Each scene shows the same named points in several views. A view is turned or mirrored, and shifted as a whole, has a little noise and may leave points out.

Scene 1
View 1
<243>: |   1 |  13 |  -4 |  -1 | -20 |   9 | -11 |   5 | -10 |  -7 |  26 |  34 |  12 |  -8 | -22 |   7 |  -5 |  11 |  -8 |  17 |  -3 |  -4 |
<51>: | -11 | -12 |  -4 |  -4 |  -5 |  -1 |  -5 |  -5 |  17 | -16 |   9 |   4 |  21 |  -5 |  -6 |  -9 |  -1 |  14 |   5 |  10 | -13 |  -9 |
<215>: |   7 |  -5 |  -4 |  14 |  -3 |  14 | -15 |  -7 |  -5 | -15 |  21 |   5 |   9 |   4 | -24 |   3 |  -1 |  12 |   0 |  12 |   2 |   5 |
<221>: |   4 |   8 |   8 |  14 |  -6 |   9 |  -1 |  12 |  -6 |  -9 |   4 |  19 |  -2 |  12 | -12 |  -2 |  -9 | -12 | -19 |  -1 |   7 |   1 |
<130>: |  16 |  -3 |   0 |  15 |  10 |  15 | -13 |  -9 |   3 |  -8 |  10 |   3 |   7 |   9 | -18 |   6 |   2 |  -2 |   4 |   2 |   2 |  -4 |
<63>: |  -8 |  12 |   3 | -11 | -15 |  -4 |   1 |  13 |   9 |  -5 |   4 |  35 |  15 |  -7 |  -3 |  -1 |  -8 |  -4 | -10 |   5 | -11 | -17 |
<214>: |   1 |   5 |   7 |  -8 |   0 |  -3 |  -7 |   0 |   9 |   1 |  -2 |  28 |  13 | -11 |  -4 |   4 |  -5 |  -8 |  -3 |  13 | -15 | -12 |
<255>: |   4 |   5 |  -5 | -12 |  -3 |   4 | -10 |  -5 |  11 |  -4 |  15 |  27 |  22 |  -9 | -12 |   9 |   1 |   4 |   8 |   9 | -14 | -19 |
<127>: |  14 | -17 |  -4 |  12 |  23 |  13 |  -8 | -15 |  23 | -15 |   3 | -19 |  14 |  18 | -10 |  -1 |   9 |  -2 |  18 | -16 |   2 | -16 |
<138>: |  13 |  22 |   0 |   7 | -11 |  17 |  -1 |  17 |  -4 |  -8 |  14 |  32 |   4 |  14 | -17 |   9 |  -5 | -13 | -13 | -17 |  10 | -19 |
<116>: |  -4 |  -7 |   6 |  10 |   0 |   2 |  -4 |   1 |   5 | -13 |   1 |   4 |   6 |   3 |  -6 |  -8 |  -5 |  -1 |  -8 |   9 |  -4 |   3 |
<29>: |  17 | -11 | -11 |  16 |  12 |  21 | -10 | -13 |  14 | -20 |  19 | -14 |  14 |  22 | -22 |   3 |   9 |   8 |  16 | -19 |   7 | -16 |
<205>: |   7 |  -5 |  -5 |  19 |   1 |  17 |  -1 |   3 |   7 | -23 |  14 |  -8 |   6 |  25 | -17 |  -4 |   1 |   1 |  -2 | -20 |  14 | -10 |
<231>: |   7 |  -3 |   7 |  18 |   8 |  10 |  -2 |   3 |   7 | -12 |  -3 |   0 |   1 |  16 |  -8 |  -4 |  -3 | -13 |  -9 |  -8 |   7 |  -4 |
<114>: | -10 | -21 |   6 |  10 |   5 |  -3 |  -6 |  -6 |  11 | -17 |  -4 |  -9 |  10 |  -1 |  -3 | -14 |  -4 |   5 |  -4 |  17 | -10 |   9 |
<53>: |  -4 |  -5 |   1 |  11 |  -7 |   7 |  -4 |   4 |   1 | -18 |  10 |   6 |   7 |   7 | -13 |  -7 |  -5 |   6 |  -8 |   6 |   1 |   2 |
<173>: |  -2 |  -5 |  -6 |   3 |  -9 |   7 |  -9 |  -3 |   4 | -16 |  20 |   8 |  15 |  -1 | -17 |  -2 |  -1 |  16 |   3 |   9 |  -5 |  -4 |
<170>: |   4 |  15 |  11 |   5 |  -7 |   5 |   2 |  17 |  -1 |  -3 |  -3 |  31 |   1 |   8 |  -5 |   1 |  -9 | -21 | -20 |  -4 |   2 |  -9 |
View 2
<29>: |  -9 | -22 |  -8 |  -5 |  18 |  -6 |   9 | -31 |   5 |   0 |  18 |  -2 |   3 |  12 |   7 |   8 |   3 | -13 |   7 |  11 |  16 |  21 |
<255>: |   2 |   6 |  -2 |  18 |   1 | -18 |  10 |  -7 | -15 | -18 |   2 |  -5 | -14 |   1 | -11 |   9 |  -1 | -19 | -11 |  -3 |   3 | -16 |
<205>: |   4 | -18 |  -9 | -11 |   7 |  -3 |   2 | -15 |  17 |   0 |   3 |  -9 |   8 |  10 |   6 |   5 |  11 | -14 |  12 |   6 |   1 |  25 |
<215>: |   5 |  -4 |  -3 |  -8 |  21 |  -8 |  12 |  -9 |   3 |  -4 |   6 |   1 | -15 |   4 |  -9 |  15 | -15 |  -8 |  12 |  -4 |  -8 |   8 |
<130>: |   3 |   1 |  -6 |  -5 |   9 | -12 |   4 | -14 |  -2 |  -3 |   6 |   6 |  -6 |   3 |   4 |  13 |  -1 |  -1 |  15 |   3 |   5 |   6 |
<51>: |  -6 |   0 |  -5 |  -3 |   7 |  -3 |   1 |   3 |  -6 | -17 |   8 |  -4 |  -7 |  16 | -15 |  -2 | -11 | -20 | -17 |  10 |  -7 |  -7 |
<63>: |  15 |  11 |  -4 |  15 | -13 | -14 |  -2 |  13 |  -4 | -21 | -13 | -11 |  -8 |   1 | -12 |   2 |   9 | -21 | -12 |  -6 | -12 | -16 |
<114>: |  -5 |  10 |  -9 | -23 |   5 |   5 | -12 |  11 |  -2 | -11 |   7 |   8 |  -5 |  19 |  -9 |  -5 | -15 |  -3 |  -1 |  17 | -12 |  -2 |
<127>: | -15 | -15 | -12 |  -9 |   7 |  -4 |  -2 | -30 |  -1 |  -2 |  22 |   5 |  10 |  18 |  14 |   1 |   9 |  -7 |   3 |  25 |  26 |  16 |
<231>: |   8 |   1 |  -9 | -13 |  -5 |  -5 |  -9 |  -4 |  10 |  -3 |  -2 |   1 |   6 |   8 |   9 |   4 |  12 |  -1 |  16 |   8 |   0 |  11 |
<170>: |  24 |  12 |  -6 |   5 | -19 | -16 |  -8 |  10 |   7 | -10 | -20 |  -7 |   0 |  -4 |   3 |   8 |  20 |  -8 |  12 |  -8 | -10 |  -3 |
<116>: |   6 |   7 |  -6 | -13 |   1 |  -2 |  -7 |   8 |   3 | -10 |  -2 |   0 |  -5 |  10 |  -5 |   2 |  -4 |  -6 |   5 |   5 | -12 |   1 |
<53>: |   8 |  -1 |  -5 | -12 |   7 |  -3 |  -1 |   4 |   8 |  -8 |  -1 |  -4 |  -5 |   8 |  -8 |   5 |  -6 | -11 |   5 |   0 | -14 |   7 |
<214>: |   8 |  19 |  -4 |  10 | -10 | -16 |  -3 |   7 | -14 | -19 |  -6 |   0 | -12 |   2 |  -6 |   5 |   2 |  -8 |  -6 |   1 |  -2 | -21 |
<243>: |  18 |   5 |   2 |  12 |   9 | -17 |  15 |   3 |  -2 | -13 |  -9 |  -9 | -21 |  -6 | -18 |  17 |  -9 | -17 |   4 | -20 | -18 |  -7 |
<138>: |  26 |  -5 |  -4 |  15 |  -9 | -20 |   7 |  -7 |  11 |  -5 | -17 | -15 |   0 |  -8 |   3 |  14 |  24 | -16 |  13 | -17 |  -3 |   6 |
View 3
<255>: |   3 | -23 | -23 |  16 | -10 | -14 |  -8 | -10 |  -3 |  19 |  -5 | -10 | -25 |  -1 |  -1 | -16 |   7 |  13 |   1 | -11 |  -2 |   1 |
<221>: |   9 |   5 |  -6 |   1 | -13 | -14 |  -9 |   4 |  -6 | -13 | -12 |  13 | -11 |  -8 |   8 |   2 |  -4 |  -2 |  -6 | -14 |  -7 |   5 |
<29>: |  17 |  10 | -13 |  -8 |  -1 |  -4 |  -9 |  -4 |  29 |  21 | -11 |   5 | -37 |  24 |  23 |  -4 |   4 |  11 |  23 |  15 |   2 |  -6 |
<173>: |   4 | -12 | -19 |   5 | -13 | -19 | -23 |  -6 |   6 |   7 | -20 | -10 | -27 |  14 |   5 |  -8 |  -1 |  10 |   6 | -11 |  10 |   1 |
<63>: |   1 | -16 | -19 |  16 | -22 | -11 | -17 |   0 | -14 |  10 |  -3 |  -7 | -16 | -15 |   2 | -18 |  -1 |  13 | -13 | -30 |  -7 |   9 |
<170>: |   8 |   1 |  -9 |   8 | -15 | -10 |  -3 |   4 | -14 |  -6 |  -1 |  12 |  -8 | -21 |   7 |  -6 |   0 |   3 | -12 | -21 | -15 |   7 |
<138>: |  15 |   2 | -21 |   8 | -11 | -20 |   4 |  10 | -16 |   0 |  -4 |  21 | -17 | -14 |   7 |  -7 |   1 |  10 |   3 |  -7 | -17 |  -5 |
<51>: |   1 | -12 | -14 |   5 | -20 |  -6 | -32 |  -9 |  12 |  17 | -15 | -19 | -29 |  12 |  11 | -15 |  -2 |  12 |  -2 | -20 |  11 |  10 |
<116>: |   5 |  -1 |  -4 |  -1 | -14 |  -5 | -23 |  -6 |   8 |  -2 | -16 |  -5 | -18 |   4 |  10 |  -3 |  -2 |   1 |  -6 | -17 |   6 |  11 |
<53>: |   6 |   1 | -10 |  -2 | -15 | -14 | -25 |  -2 |   5 |  -3 | -20 |   0 | -21 |   8 |  11 |  -2 |  -4 |   3 |   0 | -15 |   7 |   6 |
<215>: |   6 |  -9 | -14 |   1 |  -5 | -21 | -17 | -11 |   9 |  -3 | -24 |  -3 | -25 |  19 |   3 |   2 |   2 |   0 |  11 |   0 |  11 |  -3 |
<127>: |  16 |  15 |  -2 | -10 |  -2 |  12 |  -8 |  -9 |  40 |  29 |  -1 |  -1 | -35 |  18 |  30 |  -8 |   7 |   8 |  15 |  10 |   0 |   5 |
<214>: |   0 | -20 | -10 |  15 | -13 |  -6 |  -9 | -13 |   0 |  11 |  -1 | -15 | -14 | -11 |   0 | -14 |   5 |   5 | -13 | -23 |  -4 |  11 |
<114>: |   1 |  -1 |   3 |  -4 | -17 |   1 | -35 | -15 |  22 |   0 | -19 | -18 | -20 |  13 |  14 |  -3 |  -3 |  -2 |  -8 | -21 |  14 |  19 |
View 4
<63>: | -18 |  11 |   9 |  16 |  32 |  -5 |  -9 |   0 |   7 |  11 |  -9 |  -5 |   5 |   5 | -30 |  12 |  15 |   4 |   1 |  19 | -22 |   6 |
<243>: | -14 |   2 |  18 |  12 |  23 |  -7 |  -4 |  -3 | -15 |  11 |   3 |   5 |   8 | -11 | -30 |  21 |  24 |  23 |  -8 |   0 | -11 |  -5 |
<173>: | -25 |  -1 |  11 |  14 |  12 | -14 |   0 |   6 |  -5 |   2 |   7 |   5 |   4 | -11 | -19 |  12 |   6 |  23 | -10 |   2 |   2 |  17 |
<130>: | -17 |  -7 | -11 |   3 |  -2 | -11 |  -3 |  11 |  -2 |   3 |   1 |  19 |   4 |  -8 |  -7 |  10 |   4 |   6 | -11 |  -6 |   8 |   3 |
<205>: | -19 |   0 | -10 |  10 | -16 | -32 |  -9 |  18 |  -4 |  -2 | -12 |  14 |  -3 |  -9 |   6 |  17 |  -3 |  15 | -17 |   4 |  -7 |  15 |
<51>: | -30 |   3 |   9 |  17 |  17 |  -9 |   3 |   9 |   9 |  -2 |   9 |  -1 |   3 |  -5 | -20 |   6 |  -2 |  17 |  -4 |  11 |   2 |  31 |
<29>: | -35 | -21 | -14 |   8 | -15 | -33 |  -3 |  11 |  -1 |  -5 |  -7 |  16 |  -2 |  -7 |   9 |  16 |  -6 |  16 | -17 |  -5 |  15 |  21 |
<116>: | -11 |  14 |  -1 |   9 |   6 |  -6 |  -2 |  18 |   3 |   0 |   7 |   9 |   4 |  -9 | -15 |   5 |  -1 |   7 |  -6 |   9 |  -6 |  15 |
<138>: |  -9 |   2 |  -5 |  10 |   7 | -24 | -19 |   1 |  -8 |  12 | -24 |  10 |   2 |  -1 |  -9 |  26 |  19 |   7 |  -9 |   6 | -26 | -15 |
<221>: |   0 |  18 |  -5 |   6 |   3 | -10 | -11 |  16 |  -6 |   6 |  -7 |  14 |   5 |  -9 | -13 |  13 |  10 |   3 |  -9 |   7 | -22 |  -5 |
<231>: |  -8 |  10 | -16 |   5 |  -7 | -15 |  -8 |  22 |   5 |   0 |  -7 |  17 |   2 |  -7 |  -2 |   7 |  -4 |  -2 |  -8 |   7 |  -9 |   9 |
<170>: |  -2 |  17 |  -7 |   8 |  13 |  -7 | -15 |  10 |   2 |  11 | -16 |   9 |   5 |   1 | -17 |  14 |  13 |  -6 |  -2 |  14 | -29 |  -9 |
<214>: | -18 |   3 |   0 |   9 |  29 |   4 |  -4 |   2 |  11 |   9 |   0 |   2 |   8 |   4 | -30 |   4 |  12 |  -4 |   4 |   9 |  -6 |   4 |
<255>: | -32 | -13 |   5 |  12 |  28 |  -7 |  -4 |  -6 |   5 |   8 |  -2 |  -1 |   7 |   3 | -26 |  13 |  15 |   9 |  -1 |   6 |   3 |   7 |
<215>: | -15 |  -1 |   2 |   7 |  -3 | -12 |   1 |  12 | -13 |   0 |  12 |  16 |   6 | -19 | -11 |  13 |   4 |  22 | -15 |  -7 |   7 |   7 |

In a view up to two points have been moved. Name them for each view, in the order of its rows, or write none.
view 1: <127>
view 2: none
view 3: <255>
view 4: <215>

Scene 2
View 1
<48>: |  17 |  -4 |  11 | -11 |  -8 |   3 |  13 |  16 |  -1 |  -5 |  10 |  23 |  -1 | -16 |  -4 |   1 |   7 |  12 |  14 |   3 | -15 | -23 |
<38>: |  25 |  13 |  11 | -14 |  -2 |   1 |  13 |   7 |  18 |  24 |   4 |  16 |   9 |  -7 |   5 | -16 | -14 |  27 |  24 |  -6 | -22 | -28 |
<232>: |  15 | -10 |  -6 |  -7 |   0 |  18 |  13 |  -7 |  -8 |  -5 |  -9 |  10 |  -2 | -10 |  -8 | -12 |  -1 |  -4 |  -1 | -15 |  15 | -18 |
<124>: |  13 |  -7 |   0 | -13 |  -3 |  11 |  14 |   2 |  -9 |  -5 |   2 |  11 |  -6 |  -6 |  -3 |  -5 |   3 |   4 |   3 | -10 |   5 | -22 |
<91>: |  -7 | -10 |   1 |   4 |   2 |  11 |  14 |   2 | -14 |  -6 |   4 |  12 |   3 |  14 |   4 |  -4 | -12 |  -2 |   1 | -16 |  -1 |   2 |
<94>: |   2 |  -5 |  13 |  -3 |  -1 |   3 |  11 |  13 |  -2 |  -3 |  10 |  19 |   6 |   8 |   6 |  -1 |  -7 |  10 |  10 |  -4 | -21 |  -3 |
<195>: |  10 |   2 |   1 |  -4 |  -3 |  10 |  22 |  16 |  -4 |   8 |  13 |  24 |   3 | -23 |  -7 |  -7 |  -9 |   6 |  18 |  -5 |   1 | -29 |
<43>: |  14 | -14 |   3 | -15 |   0 |  10 |   3 | -13 |  -6 | -12 | -11 |   0 |  -5 |  15 |   3 |  -7 |   4 |   5 |  -7 | -13 |   0 |  -6 |
<223>: |  16 |  -2 | -17 | -16 |  -1 |  25 |  25 | -10 | -14 |   8 |  -4 |   7 | -13 | -28 | -15 | -14 |  -2 |  -8 |   3 | -18 |  39 | -45 |
<133>: |  21 |  -8 |  14 | -15 |  -1 |   1 |  -2 |  -3 |   8 |  -7 | -11 |   8 |   4 |  13 |   6 |  -6 |   4 |  17 |   3 |  -4 | -23 |  -4 |
<140>: |   6 |  -8 |   6 |  20 |   4 |  12 |   4 |  -8 |   5 |  -3 | -15 |  13 |  21 |  15 |   2 | -23 | -19 |   2 |  -2 | -19 |  -9 |  15 |
<220>: |  -9 | -11 |  -2 | -16 |   0 |  10 |  17 |   1 | -24 |  -7 |  13 |   5 | -14 |  23 |  10 |   7 |  -5 |  -2 |  -3 | -16 |   6 |  -8 |
<208>: |  -8 |  -6 |   8 |   6 |   3 |   6 |  13 |   7 |  -5 |   2 |   8 |  14 |   8 |  23 |  13 |  -7 | -19 |   5 |   5 | -14 | -14 |   7 |
<97>: |  25 | -10 |  19 |  -1 |  -6 |   1 |   0 |  13 |  12 | -13 |  -6 |  24 |  13 | -14 |  -6 |  -7 |   9 |  16 |   8 |   6 | -29 |  -6 |
View 2
<223>: | -20 |  23 | -41 | -31 | -28 |   0 |  -6 |  13 | -30 | -24 | -31 |  26 |  24 |   1 |   5 |   7 |  10 | -16 | -11 |   2 | -19 |   9 |
<208>: | -16 |   4 |   4 |   5 |   0 |   7 |  -1 |  -8 |  -2 |   2 |  -3 | -13 | -11 |  24 |  23 |  -1 |   9 |  15 |  -5 |  -7 |  -3 |  -8 |
<38>: |  20 |  18 |  -8 | -16 |   4 | -11 | -10 |  20 | -16 |  -6 |  22 |   8 | -19 |   6 |  23 |  14 |  13 |  -3 | -12 |   3 | -18 | -15 |
<124>: | -16 |  18 | -18 | -12 | -17 |   0 |  -1 |   5 | -15 | -15 |   4 |  14 |   7 |   6 |   5 |   1 |  12 |   0 |  -6 |  -6 |  -5 |   4 |
<232>: | -23 |  18 | -20 | -12 | -18 |   0 |   0 |  10 | -14 |  -7 | -13 |   7 |  14 |   2 |   5 |  -1 |  12 | -10 |  -2 |  -9 | -12 |  10 |
<133>: |   0 |  19 |  -3 |   1 |  -4 |  -7 |   4 |   7 |   7 |   2 |  29 |  -4 |  -6 |   2 |   6 |  -7 |  14 |   4 |   1 | -18 |  -6 |   6 |
<43>: | -15 |  22 | -13 |  -5 | -15 |   0 |   6 |  -2 |  10 |  -3 |   4 |  -3 |  11 |   5 |   5 | -10 |   9 |   2 |   0 | -21 |  -5 |  15 |
<94>: | -13 |   4 |   2 |   4 |  -3 |   2 |  -1 |   0 | -10 |  -4 |  17 |  -1 | -12 |  16 |  16 |   2 |  14 |  14 |  -4 |  -4 |   1 | -10 |
<220>: | -25 |  11 | -15 |  -7 | -15 |  12 |   2 | -23 |   6 | -18 |  -7 |   4 |   8 |  24 |  10 |  -6 |   4 |  20 | -12 | -10 |   2 |   4 |
<140>: | -20 |   5 |  10 |  13 |   3 |  -1 |   0 |  14 |  -4 |  25 | -17 | -32 |  -6 |  10 |  22 |  -4 |  17 |  -7 |  13 | -17 | -10 |   1 |
<195>: | -13 |   8 | -15 | -12 | -11 |  -1 |  -9 |  15 | -37 | -17 |   3 |  20 |  -4 |   9 |  13 |  12 |  17 |   0 | -10 |   9 |  -8 | -13 |
<48>: | -11 |  11 |  -8 |  -5 | -11 |  -4 |  -2 |  12 | -26 | -16 |  30 |  19 |  -5 |   4 |   4 |   6 |  18 |   4 |  -6 |   2 |   1 |  -6 |
<91>: | -25 |   6 |  -5 |   2 |  -9 |   8 |   1 |  -7 |  -4 |  -3 | -12 |  -8 |   1 |  20 |  16 |  -3 |   9 |  11 |  -2 |  -8 |  -2 |   0 |
View 3
<97>: |  -3 |   7 |   0 |  14 |  20 |   5 |   5 |   5 | -17 |  12 | -25 |  10 |  -8 | -25 | -24 |  -7 | -11 | -12 |  -1 |   3 |  -3 |   0 |
<140>: |  15 |  -3 |   6 |  24 |  -8 | -14 |  -5 | -16 | -14 |  19 |  -3 |  -6 |   5 | -10 |   2 | -13 |   8 |   1 |  -4 | -12 |   1 |   0 |
<195>: | -24 |  -1 |   7 |   5 |   0 |  29 |   5 |  22 |   5 |  -1 | -28 |  10 |  -2 | -10 | -13 | -14 |  -7 |  -3 | -10 | -20 |  -8 | -21 |
<38>: | -22 |  -6 |  -1 |   4 |  -1 |   9 |  -4 |   5 |  -6 |   7 | -36 |  14 |  20 | -18 | -16 | -10 | -27 | -25 |   7 |  -9 | -23 |  -5 |
<91>: |  10 |   0 |   4 |   9 | -15 |   0 |   5 |   8 |   5 |   3 |  -1 |  -3 |  -6 |  -1 |   8 |  -3 |  -1 |   9 | -13 | -16 |  -2 |  -3 |
<43>: |   3 |  11 |  -6 |   2 |  -5 | -15 |  10 |   2 |  -5 |   0 |   4 |  -4 |  -8 |   7 |  -7 |   2 |  -5 | -18 | -13 |  -7 |   8 |  -2 |
<220>: |   7 |   6 |  -4 |  -4 | -21 |  -1 |  12 |  19 |  15 | -11 |   6 |  -2 | -12 |  11 |  10 |   7 | -14 |   2 | -18 | -16 |  -3 |  -4 |
<223>: | -43 |   5 |   2 |  -5 | -13 |  18 |  11 |  18 |   7 | -10 |  -7 |  -2 |   4 |  22 | -16 | -17 |  14 | -23 | -27 | -36 |  15 | -39 |
<133>: |   5 |   9 |  -7 |   6 |   8 | -12 |   6 |   2 | -12 |   6 | -11 |   5 |  -4 | -12 | -14 |   2 | -18 | -21 |  -2 |   3 |  -4 |   7 |
<124>: | -13 |   8 |  -2 |   1 |  -2 |   8 |  10 |  16 |   2 |  -6 | -10 |   2 |  -7 |   2 | -11 |  -5 |  -6 | -12 | -15 | -15 |   3 | -15 |
<208>: |  16 |  -4 |   3 |  13 | -15 |  -2 |  -2 |   3 |   2 |   7 |  -7 |   1 |  -1 | -11 |  12 |  -3 | -13 |  11 |  -4 | -12 | -14 |   3 |
<232>: | -18 |   9 |   1 |   4 |   1 |   6 |   9 |  11 |  -5 |   0 |  -9 |  -2 |  -6 |   5 | -16 | -10 |   7 | -16 | -19 | -18 |  13 | -20 |
View 4
<133>: |   1 |  -5 | -10 |  -1 |  18 |   1 |   1 |   6 |  -8 |   7 |   2 |   4 | -13 | -11 | -12 |   2 | -13 | -22 |   9 |  -4 |  20 |  14 |
<140>: |  -2 | -20 |   1 |   3 |  12 | -24 |  -1 |  14 | -13 | -22 |   9 | -15 | -11 | -25 | -14 |  16 |  -2 | -21 |  11 |  19 |  22 | -13 |
<97>: |   1 |   3 | -10 |   1 |  12 |  -6 |  11 |   9 |  -7 | -17 | -17 |  11 | -11 |  -6 |   0 |  -8 |  -8 | -32 |  15 |   2 |  25 |  28 |
<223>: |   9 |  25 |  -7 |  22 | -10 | -10 |  -8 |  -2 |  -9 | -12 | -10 | -37 |  18 |  22 |   1 |  24 |  -9 |  27 | -19 |  21 | -11 |  15 |
<195>: |  13 |  11 |  -8 |  18 |  -1 |  -1 |  11 |   4 | -13 | -16 | -22 |  -8 |   6 |  22 |   5 |  20 |   6 |  -8 |  14 |  25 |   4 |  22 |
<91>: |   0 | -13 |   7 |  14 |   1 | -22 |  -4 |  12 | -11 |  -8 |  -9 |  -8 | -11 |  -2 | -10 |  29 |   7 | -16 |   2 |  20 |   0 |  -6 |
<94>: |   6 | -10 |  -2 |   7 |  10 |  -3 |   7 |  11 | -12 |   0 | -11 |   9 | -12 |   1 |  -6 |  20 |   5 | -30 |  19 |  14 |  11 |   9 |
<220>: |   2 |  -9 |   7 |  14 |   3 |  -8 | -12 |   8 |  -9 |  23 |  -6 |  -2 | -13 |   8 | -16 |  38 |   6 | -11 |  -5 |  11 | -13 |  -4 |
<124>: |   4 |   8 |  -5 |  12 |   3 |  -5 |  -2 |   4 |  -8 |   0 | -12 |  -8 |  -1 |  10 |  -5 |  17 |  -4 |  -5 |  -3 |   9 |   0 |  15 |
<48>: |   8 |  10 |  -7 |  12 |   6 |   2 |   9 |   6 |  -9 |  -5 | -23 |   8 |  -4 |  16 |   3 |   8 |   0 | -21 |  12 |   9 |   8 |  30 |
<232>: |   2 |   8 |  -1 |  12 |   0 | -15 |  -6 |   6 |  -8 | -11 |  -6 | -21 |   2 |   2 |  -6 |  15 |  -8 |   4 | -11 |  12 |   2 |  10 |
<208>: |   5 | -21 |   4 |   8 |  10 | -10 |   3 |  12 | -14 |   1 |  -1 |  -1 | -15 |  -5 | -14 |  31 |   9 | -27 |  18 |  20 |  10 |  -8 |
View 5
<195>: |   6 |  22 |  -6 |   4 |  -8 |  -4 |   8 |  16 |  20 |  21 |   9 | -15 |   1 | -13 |  19 |  -5 |   8 | -12 | -13 |   3 |  -2 |  -8 |
<220>: |   1 |  29 |  -7 | -20 |  -5 |  -1 | -11 |  13 |  -1 | -11 |   3 |   7 |  20 |  -2 | -12 |   1 |  14 |  20 |  -4 |  -4 | -17 | -21 |
<43>: |  -4 |  12 |  -5 | -22 |  -2 |  10 |  -3 |  -2 |  -4 | -13 |  -7 |  14 |   5 |  -8 |  -8 |  -9 |   2 |  18 | -18 |   0 |   0 |   1 |
<140>: |   6 |   4 | -10 | -28 |  -1 |   0 |  -1 |   9 |  22 | -13 | -28 | -13 |   0 |  -3 | -30 | -12 |  -8 |   6 | -34 |  14 |   6 |  -1 |
<223>: | -13 |  52 | -23 | -10 |  -1 |  11 |   3 |  12 | -15 |  18 |  11 |   8 |  17 | -24 |  23 |  -5 |  25 | -26 | -30 |  -6 |  21 |   3 |
<94>: |  11 |   4 |   1 |  -8 |  -9 |  -5 |   4 |  10 |  23 |  -1 |  -2 | -12 |   1 |  -1 |  -6 |  -8 |  -6 |  15 |  -7 |   7 | -14 | -12 |
<232>: |  -5 |  29 | -14 | -16 |  -3 |   6 |   3 |   6 |  -1 |   2 |  -1 |   4 |   9 | -13 |   1 |  -9 |   7 |  -4 | -26 |   2 |  11 |   2 |
<97>: |   6 |  -9 |   3 |  -1 | -13 |   0 |  19 | -11 |  21 |   4 |   2 |  -7 | -11 |  -5 |   6 | -19 | -24 |  12 | -15 |  15 |   1 |   9 |
<133>: |   5 | -11 |   5 | -14 |  -2 |   8 |   3 |  -5 |  12 |  -8 | -10 |   9 |  -9 |  -8 |  -2 | -14 | -10 |  22 | -12 |   2 |  -4 |   3 |
<48>: |   6 |   8 |   1 |   4 | -12 |  -1 |  13 |   2 |  15 |  12 |  15 |  -6 |  -3 |  -9 |  18 | -10 |  -5 |   6 |  -4 |   5 |  -7 |  -4 |
<208>: |  12 |   7 |  -4 | -20 |  -4 |  -8 |  -6 |  17 |  24 | -10 | -14 | -14 |   7 |   0 | -23 |  -3 |   0 |  16 | -12 |   7 | -15 | -19 |
<38>: |  15 | -12 |   7 |   2 |   7 |   5 |   2 |  18 |  33 |  20 | -11 |  -5 | -20 | -17 |  22 |  -8 |   4 |  -4 | -13 |  -7 |  -8 |  -2 |
<124>: |  -1 |  23 |  -6 | -10 |  -6 |   4 |   3 |   6 |   0 |   6 |   7 |   4 |   7 | -11 |   8 |  -7 |   6 |   3 | -14 |   0 |  -1 |  -4 |

In a view up to two points have been moved. Name them for each view, in the order of its rows, or write none.
view 1: none
view 2: <140>
view 3: <97>, <232>
view 4: <91>
view 5: <223>
